Each row is a point on a landscape with many peaks, with its height.
From any point a climber steps to the highest of the 2 points nearest to it. It stops when none of these is higher. Distance is the straight distance between rows; heights are no part of it.
K738 (h 13.8): [144 111 137 128 108 158 123  57 119 122 123 121 167  93 130 143 145 117
  95 102  80 169 105  54 170 142 156 160  88  99 163 158  85 100 173 119
  83 145 122 123 145 100 156 222  86  76]
K881 (h 54.9): [123 160 154  96 117 120  97 143 179 174 145 119 146  98  96 160 102 124
 122 119  86 140 135 137 134 149  62 122 165 146 119 141  95  72 211 160
  73 140 106 128  85 148 136 131  97 117]
K722 (h 48.7): [ 65 180 151  91 113 126 124 156 111 149 161 169 140 171 118 160  93 112
 129 131  97 111 119 197 145 144  29 109 168 138 112 134 129 123 187 150
 137 114 128 118  90 139 159 104  91 112]
K165 (h 64.8): [146  84 146 110 143 182 144 137 148 132 161  58 114 136  93  85 165 163
 147 133 147 163 163 135 131 187 142 111  63 140 154 146 165 117  57 102
 154 114 159 155  94  96 178 104 142  81]
K614 (h 73.1): [129 124 127  88 130 161 154 136 142 174 161 132 111 107 102 115 163 188
  94 121 136 149 189 166 168 126 140 127 144 122 161  86 184 145  89 106
 150 137 124 127 125 143 117 115 143  99]
K423 (h 53.4): [115 115 120 144 121 149 143 132 164 167 146 126 166 125 160 149 128 132
 132 106 113 154 170 170 127 120 193 152  95 104 100  97 174 123  40 122
 138 134 136 151 132 136 161 156  82  79]
K730 (h 37.8): [138 128 157 133 130 134 116 107 102 102 124 156  77 101  91 115 187 174
  99 181 174 107  92  66 120 159 123  99 118 149 157 139 116 132 136  93
 168 132 121 111 153 114 114  83 204 159]
K759 (h 33.9): [ 90 124  67 161 102 113 116  93 132 139 133 111 182 164 153 130  93  20
 139  58 130 118 101 136 121 106 171 143 124  74 170 177 109 140  63 136
 137 113 167 163 108 109 134 176  81  91]
K88 (h 23.8): [126  98  75  74 156 143 150 156 109 153  99  89  75 115 150 104 140 148
 146 123 115 135 117 109 161 119 113 124 117 179 123 104 173 157  85 142
 133 142 160 136 157 162 130 137 159 153]
K147 (h 37.0): [183 111 130  79 133 140 171 126 114  63 125 134 120 126 162  99  94 106
 104  99 142 134 129 168  81 163  81 104 121 119 105 121 108 129 188 159
 120  91 134  89  95  84 133 107 122 167]
K950 (h 42.4): [161 121 153 153 132 166 120 113 159  69 157 108 122 163  84 101 146 146
 149 150 167 122 128 128  62 177 148 129  79 129 125 175  78  77 145 126
 140 118 124 150  92  85 148 106 146 122]
K955 (h 44.1): [158 126 151 184 144 125 115 131 126  77 129 132 116 161 122 120 132 129
 178 173 184 111  95 112  67 139 148 117  93 137  94 151 115 114 122 117
 157 136 111 138 108 112 134  89 149 178]
K276 (h 50.1): [123 110 150 155  90  59 140 139  88  88 110 178 107 134 147 158  80 150
 160 148  93  61 188 169  78  95 154 151 164 137  92 102 147 123 154 139
  79 141 151 111 166 117 114 111 111 106]
K273 (h 32.3): [155  56 143 152  96 152 139  86  67  72 113  94 115 101 124  99 107 157
 157 107 114 132 120  52  66 147 171 170 100 142 155 164 115 119 126 139
  89 159 164 117 138  91 134 161 159  92]
K509 (h 42.7): [113 124 117 121  75 107 123 104 158 138 108 153 166  96 126 172 137 131
  94 101  91 125 124  99 128 140 156 152 135 138 137 132  99 103 119 146
  89 122 120 148 163 130 102 185 115 110]
K963 (h 17.2): [193 136 143 130 133 160 138 178 163 142 144 119 115 104 112 109 163 193
 117 151 176 142 158 141  86 114 136 129 132 132  87  82 124 110 139 145
 141 156  86 114 118 124  64  94 172 166]
K644 (h 6.6): [113 118 166 160 137 102 112 150 158 185 105 108 180  92 159 153 134  45
 145 119 116 146  97  98 150 147 135 102  88  97  96  93 142 116  53 119
 148  76 112 104 132 110 117 133  60  88]
K386 (h 38.9): [163 119 134 152 172 133 133  86 131  64 120 142 143 156 163  98 117  57
 112 102 147 145 107 150  92 152 160 121  82  84 132 132 130 128 119 116
 148  78 147 130  82  96 161 112  94 152]
K499 (h 40.3): [113 109 117  56  96 125 159 119 134 112 118 132 120 119 120 121 116 115
  78  79 106 113 125 142 124 182  75 122 153 149 150 142 112 126 131 147
 120  78 155 125 125 115 117 152 154 117]
K279 (h 10.0): [123 121 177 136 106  59 159 154  68 117 107 184 108 110 122 130 150 149
  99 154 144  76 159 143 106 126  74 138 207 154 107 105 140 140 167 117
 136  92 128  56 184 100  49  57 181 130]
K746 (h 20.5): [170 136 122 209 153 162 114  92  92 102 154 136 158 134 146 132 139 137
 136 111 180 159  96 101 122  77 197 154 106  68 141 148 134 165 100  76
 145 157 109 110 121 120 156 144 103 168]
K798 (h 11.9): [145 133 173 125  82 123 178 174 101 139 136 189 140 119 137 142 145 172
  96 124 168 116 150 166 100 147  81 126 174 133 112  92 152 154 123 122
 162  91 108  56 148  91  56  86 166 143]
K842 (h 29.4): [147  87 107  95  91 130 151 104  71  91 124 108  84 112 113 118  89 187
 146 134 110 100 148 103 125 126 137 133 144 147 154 148 121 142 157 138
  89 168 173 104 160 123 138 143 162 117]
K388 (h 57.2): [167 134  89 112 158 136 118 166 138 158 142  56 123 123 101 101 100 148
 143 120 147 144 138 103 156  91 112 123 175 108 154 146  87 139 170 147
  97 173 117 116 107 163 108 143 141 158]
K399 (h 45.7): [ 96 129 154 141 120  94 111 115 114 128 138 161 133 151 130 160  90 130
 160 137  83  90 164 160 134 114 156 137 141 109 128 124 137 106 143 125
  97 124 154 119 126 131 154 138  68  74]
K969 (h 30.8): [137 114 157  86 124  97 155 166 144 134 115 132  80  93 118 119 124 176
 127 167  75  96 210 176 118 125 115 144 177 163  87  66 173 106 192 163
  93 145 123  95 140 123 103  85 134 107]
K68 (h 22.3): [189  94 127 172 179 157 133 114  90  87 144 104 106 128 148  86 134 150
 162 135 183 163 139 115  93 114 193 136  94 106 137 132 188 167 102 105
 157 146 137 109 100 112 161  93 130 166]
K706 (h 64.3): [105 159 110 107 163 121 119 127 149 116  99 150  68 136 124 130 175 157
 131 195 109 101 113 123 148 112 135 122 116 186  86 111 149 113 151 142
 145 148 117 161 172 164 140 101 180 173]
K979 (h 41.9): [144 120 120 169 137 166  93  73 115  85 131 127 112 123  94 117 201 165
 104 141 192 142  73  80  91 140 171 145  99 142 151 166 133 136  92  77
 161 136 115 154 139 125 138 118 196 174]
K582 (h 18.7): [125 142 175 116 146  94 108 128 126 123 103 173 116 101 121 132 145 103
  98 162 112 106 101 100 130 156  74 100 149 150 116 114 100  93 200 133
 117  86  94  98 138 116  95  83 149 155]
K254 (h 64.7): [165  66 158 138 120 145 137 172 136  94 134  65  98 136 120  89 120 166
 205 172 148 127 184 142  44 164 168 123  87 149 100 119 177 120 104 148
 139 135 154 116  90  81 141  76 126  89]
K67 (h 48.1): [116 143 143 119 123 152 129 117 164  94 158 141 139 175  89 121 142 123
 112 126 157 125 104 156 102 184 105 109 104 129 135 158  76  99 128 122
 153 100 125 164 104 109 144 127 148 135]
K817 (h 65.3): [143 107 166 152  81  77 136 186 126 130  90 116 125 113 118 145 119 138
 150 150 145  89 114  95  79 140  93 115 166 165  93 103  93 119 129 144
 114 120 117  89 162 124  47 109 177 130]
K170 (h 84.7): [ 94 147 116  74 110 153 134 147 158 205 146 124 116 116 105 157 160 194
 108 135 103 156 166 158 211 122 112 138 149 155 148 105 169 141 118 130
 135 157 122 147 145 176 136 155 128  99]
K437 (h 54.2): [126 149 126  98 113  81 151 107 119 119  84 195 158  71 187 149 119  62
  67  89  66 140  96 124 134 148  58 142 151 143 106 123 133 138 171 158
 110  64 113 106 158 102 131 123 120 156]
K31 (h 6.8): [ 81 131 161 127 130  84 134 172  80 164 122 136  91 150 110 128 139 150
 165 174 132  83 144 138 164 129  98 110 162 146 132  96 175 150  98  98
 166 105 143  74 143 150  94  89 124  90]
K524 (h 50.4): [120 142  75 134 122 163 109 109 150 105 146  92  97 145  80 126 184 225
 128 161 157 113 120 122 139  90 188 160 123 177 122 171 144 131 118  95
 135 194 133 179 165 154 147 149 191 139]
K916 (h 79.1): [135 149  66  60 151 120 131 103 111 111 125 122 111 114 139 101  95 100
  79  88 110 130 128 144 135 100  78 133 179 123 165 148 110 141 209 156
  94 127 139 140  97 152 126 124 147 179]
K610 (h 14.4): [154 153 143 110 105 139 157 196 137 165 134 137 143 111 131 128 147 163
  92 117 162 140 135 141  95 132  69 118 182 118 102  87  97 134 165 159
 135 126  85  83 118 132  33 112 173 166]
K824 (h 38.8): [141 117 125 148  72 120 144 153 160 180 111 126 187  66 147 187 117 139
 131 111  91 157 140 104 130 129 150 153 131 104 103 110 109 120  99 157
  93 144 107 107 162 121  94 194  78  99]
K652 (h 49.0): [118 146 152 116 138 131 121  89 118  85 122 171 139 143 159 143 101  82
 110 132  94 142  84 136 152 148  90 116  89 118 105 140 108 118 181 131
 113 105 123 135 126 112 199 145  75 144]
K712 (h 49.4): [148 101  81  95 133 136 134 140 127 126 138  73 109 124 106  83 116 142
 128  87 160 118 140 118 102 128 129 126 148 130 175 156 115 147  92 138
 124 130 157 127 100 136  98 127 170 139]
K391 (h 34.8): [152 115 167 119  94 120 145 152 137 141 123 152 131  72 145 158 109 179
 119 140  93 137 170 131 129 129 131 138 150 133 106  88 129 117 177 151
  91 143 107  84 169 116 107 139 104 121]
K703 (h 38.6): [134 104 140 136 115 102 130 125  55 127 150 122  78 106  82  86 112 175
 162 153 146  87 175 102 113 112 144 113 179 114 201 134 167 163 119  87
 132 142 163  70 116 121 101  78 141  89]
K898 (h 14.0): [ 86 143 118 133 111  69 111 124 106 106  84 162 128 163 163 142 103  38
 147 125 124  74  61 113 127 122 100 104 138 139 119 147 107 140 123 139
 133  97 135 134 144 138 116 130 121 160]
K203 (h 43.2): [152  52 116 150 121 170 142 136 117 114 122  77 149 119 165 109 111 117
 153  88 135 172 143 118  51 156 190 169  73 127 108 125 183 130  27 137
 133 124 169 139 114  97 158 143 106  92]
K29 (h 47.3): [109 111  77 105 127 182 154 153 141 153 150  73 116 162 110 105 171 148
 118  95 179 167 108 170 120 157 121 133  95 159 135 125 177 162  12  98
 190 111 158 190 114 135 147 130 181 141]
K602 (h 47.2): [ 95 141 127  62 115 118 104 100 165 152 127 110 140 109  97 140 112  92
  91  91  84 138 119 121 159 176  60 112 153 161 168 172  83  88 179 154
  91 107 126 157  98 143 142 154 124 107]
K900 (h 56.5): [127 127 135 109 158 173 144 126 199 132 165  68 123 158  71  87 167 133
 111 123 153 155 141 165 141 194 111  98  83 135 143 147 116 100  88 112
 168  96 131 178  82 111 162 116 160 100]
K109 (h 23.1): [146 151  94 164 141 140 124 110 107 119 182 135 177 169 130 122  81  93
 135  84 172 130 121 162 117  77 140 128 155  57 170 171  80 154 128 116
 127 142 130 119  89 117 125 140  88 151]
K319 (h 64.6): [122 152 122 148 183 109 113 131  69 107 108 133  91 160 149 119 103  99
 176 173 147 105  71  89 162  83 104  98 125 130 118 145 111 150 182 129
 138 155 122 112 148 161 145 115 141 191]
K961 (h 67.8): [116 154 135  66 142 164 143 155 107 151 155 132  95 145  96 111 136 177
 127 165 124 127 138 145 183 129  69  98 146 132 147 122 150 141 188 131
 146 139 121 101 116 148 152  98 142 126]
K495 (h 38.4): [130  96 110 123 149 187 144  81 142  87 125  81 140 158 121  90 131 140
 134 102  96 140 157 135 104 147 192 189  65 138 127 163 136  86 128 138
 108 143 172 170 125 110 183 180 131  68]
K777 (h 45.1): [176 135 163 156 149 124 110 112  79  95 147 150  86 112 118 109 117 163
 137 187 156 106 146 104 115 104 141  93 133  94 148 125 102 129 200 101
 125 154 120  78 129 106 126  79 127 143]
K240 (h 15.9): [116 127 147 137 139  74 113 112 129  90  85 163 110 132 146 134 122  86
 144 150 105  72 107 108 105 134 130 119 127 159 105 123 113  91 148 142
 102 106 126 141 146 127 108 118 128 143]
K919 (h 26.4): [135 103 131 158 120 104 141 101  71 100 107 182 118 115 176 130 119 120
 126 107 123 113 135 128 102 122 177 143 131 112 147 105 190 169  75 109
 146  98 152  96 149 112 131 118 113 134]
K305 (h 41.8): [ 94 150 132 159 102 145 119 115 173 119 134 135 179 176 118 155 152  90
 125 110 150 136  63 132 128 162 127 122  86 133 111 157  85 112  66 122
 159 104 110 182 136 115 145 168 133 133]
K205 (h 54.7): [120 126 107 118 138 153 147 194 125 174 157  79 101 152  82  93 185 161
 161 144 184 135 148 159 102 139 102 106 136 147 135 118 180 142  32 106
 189 123 144 152  95 133  94  69 185 117]
K906 (h 12.0): [115 116 170 107 122 162 126  89 166 135 133 132 157  87 124 145 135 145
  85 114  70 180 142 110 179 171 132 138  83 130 136 122 114  82 166 126
  98 123 111 129 135 116 184 167  88  71]
K418 (h 75.8): [ 94 144  86 110 119 121 123 127 146 187 119 136 140 103 156 171 110 140
 121 112  68 154 156 133 204  89 160 159 146 124 137 112 168 151 115 149
 111 168 127 142 152 176 151 177  80 118]
K508 (h 8.2): [113 122 161 151 152 121 103 140 154 172 101 125 150 107 164 163 137  91
 157 151  86 158 109  83 192 119 161 119  75 124 102 101 147 111  99 126
 116 122 110 130 152 145 161 155  69 106]
K390 (h 49.7): [133 144 185 165 168 117 119 153 126 113 132 136 106 174  96 103 146 110
 187 194 178 105 117 128 102 173 106  71 106 122 117 132 119 118 135 104
 189 104 125  99  93 107 123  57 123 135]
K530 (h 36.4): [127  74 154 171  99 116 112 108  49 116 145 121 109 110  88 110 119 145
 150 119 163 108 123  62  91 135 144 120 154 117 204 166 139 171  75  93
 133 123 153  85 109 109 116 117 149 110]
K838 (h 78.2): [117 183 114 120 185 115 123 136  94 118 104 160  76 147 128 113 158 134
 129 190 144 100 105 118 147  96  90 105 147 142  99 112 129 134 200 149
 159 146 105 130 139 168 109  63 192 195]
K248 (h 27.6): [105 183  67 135 114 114 104  96 148 200 131 130 178 100 150 152 128  54
  76  76 120 178 100 122 212  77 120 133 155  73 177 138 119 172 119 124
 150 125 100 143 116 152 121 169  83 132]
K404 (h 41.5): [137 125 149 132 172  72 101 100  76 119 119 153  84  97 108  98 132 127
 129 163 124  80 156 102 138 105 146 111 162 111 178 112 148 135 165  94
 116 120 139  90 138 131  95  75 128 129]
K977 (h 27.8): [139 149 127  98 135 100 127 153 140 118 141 134  74 122  85 106 119 172
 158 203 107  73 198 160 114 105 124 113 168 138 111 104 143 103 197 146
 110 171 131 121 126 133 124  76 130 108]
K514 (h 66.8): [142 137  69 105 147 100 112 124 103 102 130 103 118 138 131 110  63 100
 140 107 119 106 125 122 118  77 111 125 167 104 158 169  63 139 206 156
  71 159 150 145 101 153 121 145 122 166]
K451 (h 35.0): [ 74 193  82 120  92 116  93  49 148 122 117 190 158 139 147 168 139  79
  61 101  77 149 105 158 183  96 131 160 134 125 149 151 129 136 158 120
 114 119 111 207 131 149 168 161  98 133]
K345 (h 38.7): [ 53 174 135  97 102 112 118  69 161 120 121 187 137 151 127 148 146  88
  54 116  80 147 111 170 179 169  84 126 121 152 140 120 134 128 139 121
 141  80 119 184 125 137 179 133 127 110]
K724 (h 26.8): [131  93 114 122 106 108 144 137  52 138  89 122  88  95 155 136 107 155
 146 129 114 120 106  62 152 109 134 122 149 161 150 113 150 179  98 122
 118 150 152  91 185 147 114 143 154 141]
K97 (h 25.4): [124 170  93 144 154 136 106  87 116 154 157 147 152 135 142 117 120  82
  78  85 151 161 119 140 187  77 145 123 151  56 195 137 120 178 129  95
 150 124 120 131  99 142 132 142  96 149]
K893 (h 63.4): [121 124 145 101 154 156 149 186 151 210 165  87 114 126 100 106 177 159
 139 142 154 151 183 173 161 133 103  94 132 122 128  83 184 122  75 117
 166 116 127 129  92 142 105  83 141  93]
K623 (h 28.4): [130 125  82 136 118 109 140  98  91  96 117 169 117 126 165 135 109 132
 106  89 116 104 129 142 115  78 174 159 149 117 146 129 144 157 109 128
 123 140 144 141 149 136 118 135 136 155]
K162 (h 37.4): [ 89 131 108 163 113 129 116 109 176 133 132 108 197 168 145 148 110  23
 157  97 130 134  74 119 127 137 145 125  88  98 113 166  85 107  75 142
 127 114 130 169 123 110 153 181  86 100]
K281 (h 55.5): [135 141  80 128 141 153 139 143 140  84 127 118  73 154 118 122 167 205
 148 179 159 107 112 140 109 102 156 155 106 185  78 135 158 140 105 127
 151 179 124 170 163 152 147 115 197 181]
K365 (h 47.6): [122 134 108 118  83  72 145 111 145 133  75 172 163  69 180 174 131  73
  90 103  65 118  98 102 120 136 119 153 133 141  97 124 125 123 126 172
  93  99 118 126 184 103 109 165 110 136]
K695 (h 43.1): [147 154 141 158 136 145 142  75 138  83 140 160 179 155 156 123 128  56
  84 102 137 183  82 141 139 158 129 123  73  59 120 127 108 148 136  97
 148  91 113 134 105  84 182 145  80 139]
K477 (h 36.0): [129 139 102 118 182 143 152 138 166 105 131 113 141 177 158  93 114  58
 122  88 160 147 118 200 100 150 132 119 107 103 110 118 147 139  89 140
 170  98 152 163  78 125 162 108 119 162]
K676 (h 2.8): [134 142 157 125 132 130 141 117 184 138 106 170 166  79 181 151 139  94
  80 118  80 184 138 155 142 152 129 138  87 118  67  64 171 117 127 141
 130  85  90 123 138 113 168 126  71 120]
K132 (h 39.0): [145  85 125 154 125 195 148  83 129  81 117  94 170 140 152 117 145 144
 132  90 124 176 107 118  89 157 194 201  43 132 100 155 148 109  72 120
 137 136 148 160 134  96 175 189 114  89]
K567 (h 80.8): [165 105 150 141  97 130 116 179 179 143 106  85 148 104 112 146 129 143
 151 136 138 141 102  69 105 154 114 117 123 147  90 124  55  92 143 153
  92 143  92 122 147 124  71 161 149 155]
K616 (h 37.7): [120 147 111 120 169 139 121  71 202 137 147 125 128 123 102 104 154 125
  67 101 105 145 194 179 146 130 172 140 126 115 145 118 141  85 128 129
 122 114 118 189  90 141 152 128 121  98]
K820 (h 17.4): [156 106 150 211 139 122  96 142 121 122 127  87 141 155 132 132  85 113
 218 157 145 118 108  66 118  76 187 135 101 106 111 153  96 116 128 128
  95 191 127 127 131 134 141 147 105 132]
K114 (h 17.3): [179 141 104 178 147 117 100 105 144 125 121 131 171 104 149 147 116 107
 128 117 132 137 120  91 124  56 199 156 132  79 119 141  84 108 168 132
  68 178  87 135 138 132 110 168 105 168]
K559 (h 49.8): [192 120 178 118 143 168 131 153 111 129 169 117 114 112 122 104 125 170
 141 161 173 154 162 135 133 132 112  90 110  94 144 111 116 137 189 111
 140 135  97  50 100  94 119  88 112 139]
K278 (h 55.6): [119 152 136 119 158 120 144 128  76  96 112 173 123 154 183 147  75  85
 159 152 100 129  89 139 156 119  73  99 110 128  83 128 134 145 195 151
 133 124 120 104 134 132 185 112  95 174]
K277 (h 43.3): [144 113 104  67 141 140 168 131 114  92 127 114  98 139 124  75 121 122
 105  90 156 111 130 158  96 167  89 105 140 134 156 128 134 141 118 140
 153  86 152 118  93 113 111  97 174 153]
K95 (h 4.7): [134 136 172 151 139 114 133 142 158 149 108 154 165 107 165 138 152  75
 106 122 137 152 106 126 123 158 106 104 102 115  85  67 140 127  99 120
 161  68  82  95 124 111  94 109 102 146]
K108 (h 45.8): [125 137 106 173 132 167  96  65 151  97 151 125 135 144  72 111 203 190
  98 128 158 133 126 112 111 121 211 170 104 132 157 175 116  97 114  90
 144 147 120 185 135 123 143 143 174 111]
K933 (h 34.1): [148 149 147 122 158 151 115 112 126 144 133 154 116 107 108 111 186 147
  65 143 176 153  94  87 152 139 105  98 125 116 165 113 115 143 137  95
 169 109  93 111 140 132  89 103 182 172]
K883 (h 48.4): [116  87 105 141 130 133 143 117 157 163 129  78 158 113 147 123 127 100
 115  68 130 152 156 136 104 143 183 140 105 109 146 122 157 123   6 116
 134  98 159 153 112 125 120 148 112  69]
K155 (h 55.9): [ 97 163 126 164 162 104  93 168 161 158 120 126 118 181 114 134 133 108
 192 183 140  83 122 139 129  93 138 111 138 147  97 117 115 121 113 140
 149 150 117 165 122 173 100 105 135 148]
K646 (h 22.0): [147 165 160 136 143 114  89 143 136 105 136 153 117 133 106 134 124 125
 135 188 154 103 113 118 106 127  72  89 144 134 103 142  50  87 240 138
 101 136  94 126 119 128 104  91 145 166]
K689 (h 15.5): [179 115 123 147 147 151 109 103 155 128 121  83 170  85 136 136 130 119
 121 110 112 176 116  72 157 103 174 155  89  95 122 142  84  91 171 132
  76 168 102 119 131 114 141 192  92 128]
K123 (h 25.2): [138 146 127 119 109  77 118 144  94  94 137 145  93 142 102 134  86 163
 161 192 118  63 156 143  93  92  82  98 184 127 116 139  77 121 223 140
  83 167 137 124 132 134 113  88 146 131]
K293 (h 21.0): [132 151 145 138 130 126 110 141  72 147 176 155 143 144 121 141  72 132
 154 133 147 113 138 143 153  85  96 103 178  69 167 146  94 160 180 114
 108 141 133  83 105 137 123 124  77 128]
K230 (h 20.4): [156 122  96  85 159 148 150 193 164 164 113  73  91 116 124  95 165 166
 144 142 141 140 138 132 118 107 120 130 125 167  80  85 151 126 108 150
 125 169 125 153 123 157  92 118 174 159]
K648 (h 32.1): [174 101 139 104 150 113 152 108 132  92 105 146 139  76 187 100  96  71
  87  76  94 150 150 140  96 146 120 127 116 107 109 102 123 115 174 149
  97  80 127  83 106  79 120 115  76 133]
K62 (h 75.2): [109 150  99 128 143  98 133 171 113 168  91 159 108 116 184 160 121 140
 143 142  85 113 140 146 162  66 152 153 152 144  92  81 187 160 105 147
 136 160 125 134 170 186 113 131 120 150]
K222 (h 53.7): [130  88 146 184  79  41 118 129  82  99  93 143 104 113 116 137  89 140
 160 148 109  60 159 104  78  98 164 148 186 141 132 111 140 137 120 110
  89 131 151  99 162 126  74 100 135  96]
K218 (h 29.9): [132 161 108 142 177 157 104 125 154 159 137 110 144 136 116 122 188 106
  94 110 182 167  66 101 175 111 116 116 110 115 145 133  98 156 104  94
 169 120  91 150 133 159 102 137 156 185]
K907 (h 9.6): [164  92 142  67 153 152 139 108 160 129 109 109 113  53 138  94 144 139
  73 106  83 178 146 113 161 164 122 127 100 145 134  88 143 108 161 144
 104 115 115 116 135 121 141 126 126 131]
K294 (h 10.3): [107 143 120 129 123 147 125 168 138 163 127 118 147 135 144 167 118 130
 151 133 125 146  79 102 180 126  95 115 116 141 104 133 108 144 115 142
 136 144 106 114 154 156 139 173 110 144]
K236 (h 40.2): [133 163  82  88 108 113  97  84 166 133 110 134 174  86 129 162 130  89
  68  80  88 164  92  93 145 133  89 154 154 133 150 179  75  93 207 158
  66 142  97 172 125 139 132 173 121 159]
K420 (h 57.7): [119 154 184 111 153 150 134 161 106 156 162 126 124 156  88 103 142 135
 144 167 161 129 133 141 161 158  59  69 129 104 145 126 120 135 169 108
 176 105 113  73  92 119 121  80 127 114]
K766 (h 33.8): [131 134 100 132 177 138 100 106 199 186 133  81 141 104 103 114 159 117
 103 105 120 153 173 115 168 105 179 134 128 126 156 132 116 101 108 123
 111 141 114 187 110 164 115 138 135 110]
K44 (h 19.0): [176 122 124 208 130 136 106  92  94  66 141 137 150 144 144 138 102 141
 155 137 167 120  96  95  87  69 197 162 111  89 110 158  95 125 164 109
 106 185 102 122 143 111 141 145 122 170]
K87 (h 64.0): [145 144  92  72 140  98 163 109  76  91 102 179 114  80 195 130  88  88
  73  90  75 133 127 138 128 109  67 132 165 136 116 128 133 148 210 161
  98 112 127 109 144 121 133 108 137 188]
K747 (h 75.7): [123  83 155 121 141 128 130 151 136 123 124  81 105 135 115  98 127 130
 173 131 133 111 150 127 104 175 137 113  90 151 122 125 153 121  67 123
 144  95 162 124 112 108 140 107 126  88]
K590 (h 12.2): [ 75 164 109 126  74 118 111 142 112 134 134 160 152 171 129 174 101 105
 134 123 145  94  79 132 154 118  85 110 158 136 145 160  83 159 127 133
 146 125 125 134 143 145 113 161 122 142]
K33 (h 24.2): [180  85 121 112 130 171 171 114  98  87 135 139 112 113 166  98 135 160
 110  99 156 162 154 158  98 145 172 145  89 108 137  98 204 167  81 115
 152 114 144 101 111  96 155 107 127 143]
K444 (h 64.5): [148 118 174 131 108 124 106 163 190 138 136  88 157 122 102 145  90 139
 162 145 106 127 159 130 106 144 113 121 123 135  88 132  60  67 193 167
  69 151 108 128 104 119 117 146  98 100]
K715 (h 15.8): [149  92 119 151 128 147 132 178 124 116 142  50 120 163 116 108  67 147
 214 144 140 119 135 109 111 106 145 135 114 129 112 156 113 141 117 143
 100 179 162 126 121 141 158 142 134 115]
K595 (h 60.5): [102 115 106 127 113 176 150 201 170 195 161  68 159 154 125 164 122 152
 171 121 143 158 141 177 130 122 134 136 109 137  82 125 156 137  21 132
 138 166 154 163 131 142 159 170 107  99]
K608 (h 63.6): [ 81 162 149 153 152  83 105 182 156 176  82 154 128 141 148 168 146  97
 161 166 103  93 122 138 129  98 125 125 149 154  58  76 153 105 110 145
 145 130 101 143 145 174  89 107 125 143]
K251 (h 56.7): [ 71 156 145  60 111 109 140 152  84 144 132 170  99 139 116 140 122 150
 108 152  92 101 127 156 168 148  14 112 189 167 130 133 142 126 197 143
 129 106 133  96 129 144 128  97 152 115]
K793 (h 31.0): [ 99 139  42 137 109 107 127 121 111 123 108 130 144 153 175 137  91  61
 129  68 146 104  92 141 111  80 157 148 152 113 148 154 126 176  60 143
 152 126 156 155 125 140 107 159 117 156]
K769 (h 42.0): [115 130 107 129 151 173 124  45 157  79 148 131 132 170  91  98 167 151
  90 107 117 139 157 149 121 149 188 166  92 120 159 164 113  88 141 104
 131 129 151 190 111 113 177 152 141  83]
K647 (h 42.6): [ 74 153 152 132 113 134 137 170 126 157 163 152 155 176 152 175  72 118
 172 151 110 118 137 189 157 128 105 116 140 105  94 116 153 140 117 141
 145 129 137 100 125 134 176 143  49 100]
K633 (h 8.3): [104 114 149 124  99  61 157 158  45 103 108 148  99 157 128 122  96 123
 151 136 140  62 133 143 111 130  68 124 186 143 136 123 144 164 126 120
 143  93 163  57 152 124  86  91 147 113]
K988 (h 43.4): [ 98 157 156 114 123 149 124  53 131  70 139 195 122 162 118 144 148 143
  78 152  96 142 115 159 159 169 110 132  92 137 136 143 118 106 186 113
 121 114 136 177 138 111 212 137 113 114]
K497 (h 68.1): [ 92 118  97  96  97 160 145 194 139 171 152  70 107 168 107 147 113 192
 186 153 130 115 151 158 150  99 121 147 128 165 110 134 163 155  66 140
 127 182 167 156 151 162 161 165 132 104]
K707 (h 5.1): [ 80 132 145 130 147  84 116 162 135 217 114 129 121  99 117 141 171 124
 115 133 108 125 158 130 178 123 112 121 167 149 131  75 181 132  80 102
 148  96 114 102 143 169  61 109 124  91]
K920 (h 40.9): [117 133  94  82 156 159 174 136 160 132 117 115 132 150 163 105 144  91
  85  80 132 171 111 185 133 158 110 128  96 126 101  84 176 160  48 131
 181  89 143 164 112 136 158 135 138 139]
K501 (h 35.1): [142  77 164 162  95 163 141  65  83  65 106 140 145 127 144 119 138 119
 129 105 108 130 107  78  60 180 178 178  67 133 138 154 113  90 125 131
 119 121 151 127 137  75 151 178 120  73]
K959 (h 77.7): [ 73 132 109 132  60 115 107 145 133 153 126 128 115 169  92 172 113 181
 165 143 116  81 150 134 146 110 151 143 157 168 152 153 114 137  99 130
 116 173 149 160 162 171 120 175 134  93]
K765 (h 30.7): [ 91 148 111 143 136 124  80 107 174 215 135 109 150 115 105 148 166  90
  97 104 129 151 133 107 214  98 150 113 148 124 191 142 110 128 102 103
 135 129 103 169 119 173 102 162 118 106]
K640 (h 34.0): [115  84 134 162  64 136 113 149  88 160 157 110 129 114  92 134 137 185
 158 123 156 132 139  99  84 138 148 129 149 140 175 141 164 155  18 100
 146 129 138 123 123 135 102 128 160  91]
K991 (h 58.6): [139 101 193 192  59  87 107 151 129 117 122 133 138 118  98 154 114 152
 165 156 145  85 134  88  71 143 139 119 147 140 120 129  85 100 128 113
  96 129 116  98 142  99  74 115 137  89]

Two climbers start at each pair of points below. Name the first point that both come to, or write -.
K31, K977 -> -
K820, K689 -> K44
K530, K109 -> -
K97, K294 -> -

Call two points neighbours if one is among the 2 nearest of the other. Go from one point of each pair to the other, from neighbour to neighbour, staying as high as possible. Name the lowest point that can't be avoided.
K961, K747 -> K950
K916, K67 -> K499
K838, K170 -> K155
K170, K959 -> K495
K961, K567 -> K647
